The views of a scene show one set of named points, each view turned or mirrored, and shifted as a whole, with a little noise and some points left out.
(in the rows, 128 means zero)

Scene 1
View 1
j_883: [164 112 141 141 121  73 123 126 138 180 121 105 129 129 124  98 136  97
 128 227 125  74 112 150 150 122 165 150  75 165 132 144 196 120 134 110
  94  78 115 135 121 119 110 114 130 107 115 118 137 106 117 107 104 123
 139 170 193 109 119 113 175 152  96 132 151 100 140  87 119 119 128 177
 104 115  60 148]
j_266: [155 127 150 168 127  68 146 100 134 163 127  90 115 133 131 123 101 110
 139 150 124 166 112 179 154  89 127 128  61 131 178 160 144 127 115 142
  74 139 126 148 176 122 129 111 151 114 149 113 193  91 177 126 111 141
 122 151 184 113 116 134 168 110 120 125 123 104 102 122 144 108 136 128
 115 139  67 139]
j_487: [191 125 151 150 143  66 157 114 137 193 121 101 125 118 114  84 130 123
 126 197 137 121  97 142 136  92 160 126  72 143 148 152 160 105 123 120
 123 109 129 147 162 127 155 109 123  98 122 104 140 146 135 133 137 145
 119 160 205  96 122 140 180 133 122 124 158 101 100 106 141 116 129 152
 118 120  72 117]
j_462: [154 130 168 161 105  79 127 108 119 176 133  85 138 132 118 118 109 129
 150 196 136 116  88 167 146 108 140 152  52 137 151 166 147 145  97 123
  51 125 130 144 115 118 118 112 160 106 164  96 185  93 187  99 126 140
 105 152 184 122  97 121 159 100  96 132 105  99 108 116 136 116 118 160
 117 124  50 134]
j_282: [116  91 108 117  98  97  95 113 132 144 133 107 107 145 178 160  98  43
 166 171  83 127 180 165 164 128 138 146  83 154 185 128 161 170 152 119
  42 133  79 110 156 117  80 135 161 123 142 137 197  33 145  83  27 108
 167 154 150 175 121 100 144 151  71 126  89 106 151  84 130  91 164 166
 104 154  55 177]
j_312: [135 112 179 184 120  92 141  70 133 128 136  91  92 149 142 152  62  99
 117 119  96 190 104 170 152  93 116 156  84 137 168 153 154 123 138 153
  55 133 134 175 165 105 146 139 153 112 150 140 174  75 179 160 118 141
 112 133 138 104 146 160 169 100 131 139 129 116 123 140 163 134 115  95
 106 107  85 127]
j_722: [154  99 130 122 120  97 123 108 129 170 135 104 118 130 151 127 103  84
 159 184 107 127 146 137 142 115 156 136  80 140 162 129 145 151 139 123
  75 135  96 124 152 128 126 132 147 110 143 118 169  96 145 102  80 123
 139 150 159 151 125 126 155 143  88 121 105 105 133  98 140 100 151 162
 120 129  64 145]
j_803: [163 125 187 155  97  93 120 105 112 193 141  86 157 127 108 116 104 159
 160 230 147  84  59 148 135 118 158 163  49 133 128 172 133 154  83 115
  43 126 139 143  77 114 127 116 163  93 176  86 177 114 192  87 153 138
  75 144 183 122  96 125 151  89  86 131  88 100 109 124 140 121 105 173
 129  93  39 118]
j_423: [165 109 135 136 129  88 134 107 134 173 130  99 115 131 143 117 109  90
 142 177 113 133 131 141 144 109 152 136  79 145 162 137 156 135 136 126
  92 126 104 132 162 123 130 128 136 108 134 114 164 106 140 117  91 128
 138 154 170 131 129 130 164 142 100 125 124 104 123 104 143 108 145 157
 117 128  72 140]
j_224: [192 125 147 147 136  65 149 125 140 202 125  99 138 121 108  79 143 128
 125 228 143  88  94 139 140 104 170 133  68 153 128 158 177 103 120 110
 121  87 127 141 138 122 139 103 121 100 117 100 133 146 122 116 141 139
 125 169 213  92 112 128 179 138 110 125 161 100 110 100 125 121 120 174
 115 112  64 122]
j_461: [164  91 138 117 135 118 136  80 129 167 149 101 101 134 164 137  75  87
 162 149 104 178 146 106 129 104 160 132  95 127 177 120 112 161 146 136
  81 171  94 135 181 128 162 159 146 101 155 121 171 122 153 131  90 131
 128 126 125 160 152 160 145 136 103 112  93 115 120 122 172 100 153 131
 132 114  84 120]
j_466: [133 120 137 149 106  81 120 114 124 161 124  93 122 136 141 137 108  89
 158 173 119 131 130 185 160 110 127 142  58 140 178 156 151 154 116 125
  46 133 111 131 147 122  95 109 166 120 152 113 207  58 177  92  78 129
 133 157 178 142 104 108 153 116  88 133  94  98 119 105 133  98 148 156
 113 144  50 159]
j_837: [159 131 154 167 120  58 139 117 132 170 117  92 132 129 117 108 122 116
 127 188 129 123  99 184 157  97 135 139  51 145 158 165 167 120 108 123
  82 108 133 150 144 120 115  99 150 111 140 109 176  95 162 113 123 140
 119 163 199 102 104 122 171 112 112 135 139  98 108 106 131 117 125 151
 110 135  55 143]
j_778: [179 102 104 121 148  70 144 128 149 182 119 114 107 124 146  92 143  65
 128 203 109 112 164 136 151 108 159 118  85 161 162 125 190 109 161 114
 131  93  89 122 189 132 125 115 114 113  94 125 134 120  87 118  70 124
 174 173 201 120 134 118 174 183 102 123 163 101 133  73 125  98 161 171
 104 140  81 156]
View 2
j_462: [110 118  61 160 178 123 117 120  86 146 135 101 100 135 121 188  97  71
 120 137 156 135 129 163 147 121 135 122 122 114 175 165 121 137 178 155
 166 133  78 154 145 135 103 163 109 141 142 105 124 164 133 123  74 128
 145 127 144 134 127 142 165 126  63 103 148 143 136 112 137  88 167  75
 149  86 125 103]
j_282: [149 113  29 150 185 144  98 170 103 161  85  85  88 169 109 167 100 106
 203 129 155 124 177 170 142  50  66  74  93  89 142 109 161 154 198 194
  31 141  71 120 165 132  97 134  95 108 167  88 135 135 154 129  58  93
 107 122 111 157 172 105 186 112 114 107 202 113 142 136 127 146 153  67
 116 126 128 161]
j_224: [103 117 124 163 161 117 101 135  79 144 152 129 125 113  92 161 118  63
  65 163 156  82 120 156 195 142 134 124 127 119 145 190 140 174 163 172
 193 151  85 192 103 137 100 145 112  84 140 112  88 175 155 112  93 162
 108  52  84 133 130 161 148  91  45  74 118 133 173 124 121  78 168  96
  96 104 114 116]
j_466: [133 112  45 165 181 128 105 140  98 150 117  93  88 157 112 175  93  85
 154 133 149 120 156 166 135  83  99 102 104 105 154 140 138 139 188 173
  98 139  81 148 160 139 104 164 104 137 157  82 132 157 144 132  61 119
 137 135 151 140 147 129 181 125  92 108 182 125 137 121 136 103 161  78
 137 100 131 118]
j_778: [134 112 111 163 152 130  85 160  96 154 109 128 120 143  86 134 123  92
 109 161 143  62 151 156 173 104  76  88 106  98  98 155 170 205 167 195
  91 158 103 182 116 128 108 122 106  58 170  84 105 160 171 111  75 164
  69  54  63 142 165 134 172  71 104  91 151 113 185 144 111 114 148  81
  69 142 118 147]
j_803: [ 99 124  64 142 192 125 134 118  83 139 154  97 108 118 130 207  98  73
 111 147 166 160 115 167 159 142 169 134 144 110 209 166  97 128 177 144
 208 124  62 137 135 135  96 158 114 140 113 129 120 162 129 112  81 111
 153 120 135 129 112 146 148 133  27  98 122 159 132 113 144  79 175  76
 157  82 108 110]
j_312: [124 101  17 172 134  98 116  81  97 156  90  90 122 121 134 151 130 104
 141  93 170  99 132 135  81 146 132 100 105 116 115 149 147 144 190 145
 124 132 108 208 119 113 120 143 106 181 188  81 140 156 120 100  63 135
 123 169 139 167 115 137 183  97 135 108 102 160 134 101 135 146 144  39
 181 106 148 110]
j_722: [127 109  57 142 173 135 106 142 105 156 105 105 104 143 119 172 109 101
 150 148 158 124 148 161 140 106 101  92 120  89 143 135 140 169 174 169
 101 134  83 137 139 124 105 124 108 104 153  99 134 147 151 109  70 120
 101 110 102 142 143 119 178 100  94 114 152 132 158 138 126 123 148  60
 120 128 117 143]
j_837: [118 111  78 179 162 109 105 123  83 146 133 111 104 135  98 166 105  68
  99 135 149  94 136 153 145 124 120 118 110 122 141 170 139 148 178 167
 156 145  93 192 137 139 110 171 108 136 159  84 108 174 140 125  72 150
 138 115 136 138 130 153 173 110  81  92 149 129 149 115 135  89 166  85
 132  91 132 100]
j_423: [125 109  70 156 162 127 105 132 102 155 111 113 108 139 117 161 115  93
 126 145 158 108 138 157 141 117 107  95 120  98 127 147 145 178 172 165
 115 141  97 163 125 120 111 129 112 103 159  91 129 155 148 105  73 141
  99 104 100 147 142 128 176  94  97 105 138 134 162 133 125 117 147  65
 118 126 125 132]
j_266: [127 104  55 175 150 109 113 101 102 153 114 110  99 141 118 154 107  81
 107 131 149  98 143 151  99 132 111  99 114 110 114 157 138 157 178 154
 135 139 120 196 145 127 121 174 120 157 172  62 139 173 138 115  62 161
 131 147 155 137 127 141 187 105 120 120 144 140 149 119 134  92 144  64
 148  97 141  88]
j_487: [109 109 105 166 149 116 106 111  95 150 139 128 118 123 107 155 121  77
  68 156 153  89 125 148 151 156 127 112 132 109 124 178 136 183 158 159
 177 144 110 195 108 126 116 145 124 100 151  85 111 176 147 102  86 175
 103  86 102 133 124 152 167  85  78 100 111 140 171 126 123  82 149  76
 113 113 119 105]
j_461: [134 105  31 129 160 130 118 104 130 162  83 109 113 131 155 169 125 129
 147 152 169 132 134 154  94 140 104  71 146  66 121 120 130 194 165 144
  93 118 109 133 123  97 119  86 119 116 163  84 169 142 142  79  77 129
  76 130  88 145 128  99 188  78 132 142 113 160 168 145 125 142 109  26
 139 151 123 145]
j_883: [114 112  98 162 161 125  94 150  74 147 133 113 124 128  88 162 122  70
 116 144 158  85 136 155 193 107 119 112 105 116 146 171 156 166 181 188
 138 154  69 182 116 137  95 144  97  87 154 119  85 162 154 117  80 132
 105  65  86 152 150 147 155  96  56  67 139 120 158 118 120 111 178  90
 101 109 119 139]
View 3
j_462: [209 122  95 126  93 130 129  95 113 110 112 138 176 112 133  93 106  95
 154 119 144 110 150 178 169 135 127 133 144  98  86 141  99 141 105 121
 131 114 111 128 158 127 156 130  80 119 109 140 118 183  99 169  80 107
 132  99 161 108 113 103 103 103 146 146 128  97  99 160 105 173 147 118
 106 147 169 127]
j_423: [162 116  75 126  93 131 155 125 119 121 142 133 163 129 114 107 145  69
 132 146 150 110 127 161 169 136 143 159 123 102  98 160 135 149 144 137
 129 116 103 149 170 116 149  97 112 108 139 121 169 183 114 186 100 132
 137 124 155 103 158  91 121 107 107 140 133  92 132 120 124 148 133 128
 124 130 179 112]
j_282: [213  98  40  94  86 148 173 111  99 142 124 151 127 143 125 100 179  58
 167 185 175  95 120 196 159 192 145 163 168 103 101 168 152 158 182 159
  63 118  87 184 216 124 199 107 123 125 101 105 195 196  89 170  88 180
 141 138 162 126 182  55 135 118  95 111 161  66 140 165 127 164 175 134
 114  97 185 116]
j_466: [210 112  61 109  96 131 141 100 105 111 104 140 150 128 128  92 140  78
 161 137 164 102 127 194 166 161 132 155 161  96  90 163 120 145 139 138
 100 131 103 153 184 122 173 125  92 123 102 128 150 187  79 164  70 142
 140 110 163 107 150  77 114 100 122 134 143  85 126 167 121 180 164 115
 111 126 186 126]
j_312: [158 145  44 166 116  57 147 162  77 143 130 112 164 159 102  97 157  97
 116 126 153 116 103 197 205 143 121 195 133  78 124 167 100 131 109 133
 121 142 144 139 158 132 157 104 105 105 123 173 139 198 101 173 120  87
 154  86 131 106 116  65 147  74 102 171 172 130  83 148 117 161 169 123
 127 134 216 137]
j_487: [133 131  97 138  98 119 133 125 137 109 148 117 196 116 108 115 114  66
 119 121 126 121 137 125 168 104 140 136  94 104  82 151 119 145 107 118
 175 118 110 133 143  97 117 103 104 100 150 137 145 165 116 192  87 105
 146 121 152  90 134 118  97 104 122 158 112 102 124  92 124 140 107 121
 129 164 177 114]
j_883: [163 112  88 121  73 162 137 109 129 133 153 122 184 108 119 121 130  49
 144 172 131 107 160 116 149 141 137 102 112 127  83 142 134 162 105 126
 135  82  98 171 160  93 165 114 109 111 106 123 156 153  94 190  94 126
 160 144 155 120 125 106  92 130 116 133 130  84 118 114 127 143 122 146
 127 145 180 130]
j_224: [142 125 108 130  84 151 122 109 146 113 154 117 204 101 119 119 102  58
 130 138 123 115 158 106 156 109 140 104  92 119  76 142 121 152  92 112
 172  94 102 144 140  89 125 112  99 105 133 126 142 151 110 191  86 104
 149 136 155 101 120 125  81 119 125 150 109  97 121  96 122 141 101 131
 122 167 174 125]
j_722: [184 109  75 117  87 138 161 123 110 125 140 142 157 132 123 100 151  75
 145 152 151 109 131 176 167 144 145 155 137 104  97 157 140 151 155 144
 113 110  94 148 188 123 160 105 111 115 132 112 172 192 120 180  98 144
 124 125 159 114 166  86 126 115 108 133 135  84 129 137 112 144 143 128
 118 124 167 103]
j_778: [124 107  65 113  85 154 152 126 143 126 162 118 174 126  95 127 157  21
 127 181 143 103 129 107 146 138 154 138  95 119  79 169 161 163 151 137
 137 111  87 182 173  79 146  89 139 106 144 103 202 152  98 202  86 162
 157 164 156 102 181  88 101 127  83 135 124  79 156  80 145 136 106 138
 138 137 186 115]
j_461: [162 125  78 143 109 102 186 168  97 129 157 147 153 153 111  95 172 101
 119 136 161 121 106 208 195 123 152 203 132  79 121 162 145 147 187 161
 120 123 111 125 190 143 136  76 122 110 182 123 180 220 164 185 138 132
 100 103 151 103 184  75 162  98  95 150 141 101 121 117 102 127 137 120
 122 124 164  81]
j_803: [241 122 133 126  83 151 128  86 113 108 118 153 186  92 158  86  76 124
 161  98 136 125 173 189 174 116 122 110 152 106  87 121  90 144  99 119
 143  87 106 108 156 143 151 139  57 129 111 139  93 204 128 161  91  91
 104  89 169 119  87 132 101 111 167 139 114  93  87 167  81 163 137 117
  96 158 139 112]
j_837: [172 122  75 125  99 120 121 100 121 106 117 120 179 119 116 102 118  68
 140 125 140 111 137 150 166 137 131 136 128 103  77 160 104 142  97 117
 140 125 109 148 150 104 147 124  92 113 110 147 134 170  76 176  69 109
 156 111 152  99 121  99  91  98 128 151 133 103 114 134 130 171 138 117
 122 151 192 138]
View 4
j_462: [116 180 140 177 118 108 128 103 152 123 144 126 147 154 134 107 146 142
 129 163 121 131 138 100  74  62 145 115 131  99 169 112 138 164 147 147
 126 122 116 150 160 103 135 150 133 173  90  86 130  94  99 134 123 134
 117  84 131 116 128 111 151 176 152  97 119 146 139  66 168 134 115 138
 144 103 143 126]
j_778: [ 94 122 160 140 116 112 127 128 126 146 163 116 137 119 126  99 148 157
  67 169 134 194 176 126 155 130 178 117 120 135 120 126 120 164  70  96
 123 159 100  85 105 152  64 173 181 120 124 150 124  96 114 179 168 109
  68 138 148  97 135 173  89 123 100 143 177 117 141  53 163 120 125 140
 141  97 143 153]
j_224: [107 126 127 181 111 105 129 140 129 142 149  95 184 101 128 103 159 141
 102 150 131 186 168  90 120  55 174 139 113 105 156 116 114 174 113 113
 118 149 120 133 123 137 108 176 142 138  86 120 142  83 101 175 118 150
 110  97 127  93 151 141  88 168 142 159 171 142 164  39 192 127 125 165
 152 111 134 141]
j_312: [103 179 144 141 155 110 116  69 163 135 105 126  61 141 144 153 147 180
 134 188 117 109 118 127  92  69 135 110 110 103 159 133 130  65 180 109
  55 132 126  97 133 115 126 119 128 190 103 116  78 143  87 116 138 166
 116 108 184 122 128 120 170 145 149  67 118 156 110  24 136 173 115 113
 119 118 114 140]
j_803: [120 188 129 193 106 112 118 122 144 111 146 127 179 138 141 107 146 124
 141 144 115 141 121  79  43  30 140 125 116  84 188 110 157 173 154 154
 143 125 123 172 173  85 179 160 121 171  76  63 140  77  97 138 104 141
 146  75 119 103 132  96 143 185 169 126 120 146 142  73 176 124 112 141
 140 111 144 111]
j_883: [103 155 152 179  95 114 126 124 126 114 150 111 152 123 136  97 168 145
  73 160 130 185 149 102 124  84 156 134 125 110 145 103 118 174  94 123
 138 148 113 121 115 138 103 163 157 138  94 104 124  77 111 178 163 127
 119 117 142  89 127 155  95 169 134 140 152 143 146  57 190 131 116 144
 146 106 143 147]
j_837: [111 153 141 174 121 104 137 103 155 139 141 108 138 147 131 104 158 160
 116 171 126 139 158 108 114  70 157 120 132 107 154 111 113 158 137 138
 111 129 111 131 135 125  98 153 140 167  92 109 129 100  96 139 128 145
 100  88 134 115 134 133 124 176 143  96 135 157 155  48 178 142 117 146
 145 104 139 139]
j_461: [ 92 155 146 107 157 123  98 114 136 150 154 157 110 119 137 156 105 145
 126 163 111 148 130 127  71 112 149  90  92 120 155 156 198 103 133  85
  96 153 111  76 154 101 148 155 159 133 133 142  92 139 106 133 129 114
  77 140 166 125 125 123 169  71 105 137 149  92  97  56  92 119 128 108
 123 104 125 108]
j_423: [102 149 152 144 128 113 123 113 141 136 148 130 127 135 133 118 140 150
 102 167 122 159 151 116 104 103 160 108 117 116 147 126 144 145 117 113
 112 143 108 103 136 118 111 158 157 149 111 123 112 109 107 148 144 119
  89 122 151 110 127 137 134 128 119 122 151 123 128  60 144 127 122 127
 138 100 143 129]
j_722: [102 166 157 140 121 120 117 109 134 127 158 149 126 146 138 117 135 143
  97 168 118 156 143 116  91 114 149 104 119 117 146 127 166 150 113 119
 131 141 103 106 147 111 124 156 166 143 121 117 112 106 113 150 155  97
  90 126 149 116 117 134 149 125 113 123 138 114 113  78 131 117 119 119
 136  98 148 126]
j_266: [107 142 140 145 153 106 134  92 173 160 133 119 110 156 124 124 137 168
 141 185 116 117 163 121 105  82 164 104 129 112 155 127 122 125 162 123
  79 127 105 116 141 123  92 138 141 175 105 130 115 130  90 117 117 149
  82  88 144 132 135 122 154 152 138  80 130 149 143  46 147 147 120 136
 140 102 135 132]
j_466: [113 181 165 155 117 108 132  86 162 121 154 146 109 180 139 102 140 155
 109 179 119 127 151 119  89 110 146 102 142 116 148 109 142 159 133 143
 134 118  94 124 152 102 108 143 158 174 112  96 117 105 104 127 160 107
  94 100 134 129 112 125 159 157 125  72 111 140 125  86 147 134 104 118
 144  90 154 128]
j_282: [101 190 194 136 108 120 122  82 139  99 166 170  78 188 148 107 137 156
  63 188 116 145 142 140 105 162 136  89 141 132 120 117 156 152  93 134
 158 134  89  94 142 102  99 141 187 156 140 100  95 105 122 144 208  65
  82 139 159 121  91 149 164 128  94  77 107 117  95 104 126 122 102  87
 136  83 163 135]
j_487: [105 124 122 160 133 105 125 136 143 161 147  98 168 106 124 119 149 147
 123 161 126 166 169 101 117  61 174 129 108 108 158 128 122 155 129 103
  97 146 117 122 131 136 105 171 141 143  94 137 136 103  94 158 100 156
  96  99 135 102 154 138 103 150 141 149 169 135 159  32 171 127 133 160
 147 109 127 131]
View 5
j_466: [153 159 138 174 114 127 149  87 101  55 159 184 148 132 133 147  91 122
 129 125  97 131 143  88 138 109 100 144 118 167 145 118 178 172 171 145
 117  99 101 182 214 117 129 127 160 144 124 111 155 203 103 131 169 112
 130 106 168 110 147 120 127 159 107 105 115 120 148 101 112  92 144 201
 167 136 125 132]
j_282: [134 150 120 160  92 119 163 128 111  63 166 190 135 111 158 132 110 137
 155 114 122 113 118  78 106 115  84 117 126 153 144 155 142 164 168 163
 120 127 120 156 241 136 116 128 141 154 114  98 198 190 162 143 144 103
 173  82 186 134 120 103 147 179  91 107 106  85 179 101 139  57 126 208
 216 135 148 135]
j_722: [139 167 152 151 101 120 152  98 125  75 136 164 117 147 155 126 119 146
 145 118 107 125 146  95 116 134 100 134 118 135 158 136 157 143 141 152
 129 130 113 171 189 114 121 124 153 153 129 115 174 166 123 130 138 111
 123 114 150 128 120 114 133 175 104 108 144 125 158  93 133  94 134 191
 167 139 117 133]
j_487: [148 178 178 144 134 106 171  73 132  92 142 155 111 199 156 105 159 146
 132 105 111 127 172 106 129 152 129 151 111 158 151  92 189 127 114 116
 146 108  93 205 133  84 125 137 150 122 114 133 153 156  85 122 170 117
  60 145 130 105 119 141 112 159 118 125 191 185 127  76 127 124 139 181
 120 160  76 147]
j_778: [136 155 151 136 120  98 195 114 131 104 175 172 102 177 183  60 198 151
 158  85 143 113 135  88  92 156 117 121 137 154 137 133 157 104 114 126
 163 126 108 185 161 105 111 139 123 126  98 116 208 151 148 133 160 108
 100 109 164 125  87 131 120 172  96 122 198 146 160  79 165  80 122 198
 181 150  86 143]
j_266: [148 168 157 176 101  89 163  96 101  73 138 175 149 178 136 146 117 121
 117 109 104 104 167  92 137 136 120 135  94 172 138  62 187 174 129 135
 122 113  81 188 186  89 136 106 141 123  99 151 135 192  88 112 160 104
  89 137 160  81 141 145 144 175 112 113 138 147 118  90 104 104 139 178
 146 157 105 182]
j_462: [157 176 165 167 136 130 140  61 109  61 146 178 140 153 134 151  90 125
 122 129  89 141 163  99 150 115 113 157 113 165 153 106 195 168 168 136
 116  93 106 196 187  99 135 138 171 143 132 114 131 195  77 120 182 118
  95 128 142 104 152 129 115 148 117 115 137 154 133  97 103 118 151 190
 127 155 114 124]
j_837: [150 169 161 167 137 109 164  73 108  75 168 184 139 177 144 122 130 124
 126 108 107 123 162  89 136 124 120 150 112 185 134  91 192 159 152 128
 130  90  93 203 176  91 130 136 150 124 109 125 141 197  90 116 192 116
  86 127 157  95 138 138 118 150 114 122 155 163 125  88 116 109 144 189
 140 158 100 145]
j_461: [122 185 164 140  58 107 141 123 142  79  72 145 106 159 167 149 111 163
 141 122  97 110 168 106 110 155  95 127  92  97 176 115 146 145 102 167
 113 180 111 150 186 102 123 101 153 158 137 146 166 135 128 115  87 100
 121 136 131 132 114 117 161 204 106 104 133 114 155  94 128  99 127 168
 157 145 120 170]
j_803: [157 191 180 160 153 154 122  29 126  59 134 168 128 145 129 158  76 129
 123 143  65 167 174 106 158 107 109 178 120 153 169 122 209 159 174 138
 110  85 115 207 172  96 136 155 196 155 158 104 115 191  52 118 185 130
  88 133 116 122 163 125  90 131 124 119 141 167 127  97  95 138 163 186
 100 152 110  97]
View 6
j_282: [151 138 114 113 177 119 138 146 120  75 142 111  68 183 157 101 150 179
 106 123 107  91 189 156 131 122  91 131 119 123  94  79  96 106 111 135
 119 156 125  47 117 189 111 179 162 126  66 138 149 119 104 141 152 103
 172 122 132 112 186 128 135 117 154 104 149 137 168 109 104  91 139 125
 121  96 148  74]
j_266: [ 86 115 175  68 141 149 180 134 198 127 138 131 120 118 138 110 109 139
  93 105 100 119 153 103 100  99  96 107 128  83 117 121 131 142  80  60
 105 166  96 104 140 173  94 160 203 107  87 138 134 190 101 150 156 136
 142 115 124 139 135 158 147 137 106  74 155 117 171  91 112 147 121 136
 157 144 109 142]
j_722: [132 116 153 122 149 116 150 149 136  98 141 111  95 129 141 109 127 148
  96 117 100 117 156 136 105 114 122 138 113 105  98 114 108 117 106  89
 103 150 115  71 137 182 129 158 139 117 107 129 135 136 118 139 147 104
 146 141 127 141 163 124 151 119 124  94 142 128 163 118 108 105 137 139
 134 111 118 120]
j_312: [ 86 108 142  94 104 180 168 148 188 143 167 138  89 117 114  90  87 150
  75  99  90 142 164 144 123  99  80  99 134  67 100 100 124 138  58  45
 114 189 108 101 164 187  70 142 184 107  76 113  91 198 104 145 144 156
 135 151 123 130 125 154 105 157 118  78 161 131 192  96 111 167 102 117
 139 153 104 116]
j_461: [137  95 130 145  98 106 134 166 157 110 186 128  93 116 143 102 112 155
  72 105  79 145 173 148  98 134 144 108 139  78  74 129 112 114  91  68
  86 141 105 114 147 224  94 140 121 137 107 102 131 140 118 127 156  95
 113 183 121 134 135 142 120 129 117 104 117 140 169 132 104 105 106 135
 134 123  99 143]
j_224: [ 81 121 214  98 158 129 203 155 171 124 103  95 150  56 110 117 102 118
 100 109 107 113  97  99  72  94 114 166  82 110 121 133 122 146 110  62
 110 172 108  70 182 128 176 146 118  86 142 155  94 160 129 151 139 124
 144 110 140 193 151 110 186 130  86  56 166 105 142 134 108 134 146 165
 147 116 100 157]
j_466: [125 125 159  87 171 149 159 121 139 105 125 118  91 158 143 100 145 147
 104 122 104 103 154 111 118 100  99 144 117 103 112  96 121 123  93  92
 113 157 117  61 116 167 112 170 195 105  90 141 141 167 100 143 146 123
 166 107 120 127 167 135 153 120 139  85 158 124 172  83 115 129 156 130
 144 131 128 114]
j_883: [ 97 138 182 108 175 136 190 159 147 105 105  91 121  91 114 108 116 132
 103 110 114 100 118 128  94  95  95 165  78 121 113 103 108 131 114  93
 121 181 124  42 175 137 174 152 116  90 123 156  91 142 129 155 133 124
 161 109 144 174 167 104 170 131 110  61 175 110 149 128 105 126 143 160
 131 102 122 116]
j_423: [112 116 159 108 146 121 166 153 161 108 140 112 113 112 137 113 114 146
  95 112 102 115 147 128  95 114 112 134 113 102 100 118 115 128 102  85
 104 162 110  77 152 175 130 155 140 111 106 134 122 146 116 144 153 115
 145 130 132 153 154 129 150 127 111  83 147 122 157 123 109 118 130 143
 139 115 115 129]
j_837: [ 83 120 192  77 167 155 187 133 172 125 112 112 124 104 125 110 118 131
 101 111 104 109 125 101  95  90  92 144 104  98 120 112 130 143  93  69
 115 171 107  71 148 143 132 160 180  88 109 152 115 183 110 151 137 134
 158 101 128 157 155 131 166 133 111  62 170 108 163  97 112 151 142 145
 151 136 110 139]
j_803: [123 100 201 110 144 182 179 101 103 132 103 107  85 103 113  82 154 115
  88 132 101 145  79  81 108  86 143 204  90  81 113 118 146 125  85  24
 101 152 128  42 140 140 138 144 152  68 151 129 110 209 126 127 107 133
 150 141  95 158 155 114 183 112 139  70 163 113 166  74 121 170 188 142
 149 168  90 163]

In a view up to two points have been moved. Name them for each view, in the order of its rows, or write none.
view 1 => j_266, j_461
view 2 => j_224
view 3 => j_803
view 4 => j_312
view 5 => j_466
view 6 => none
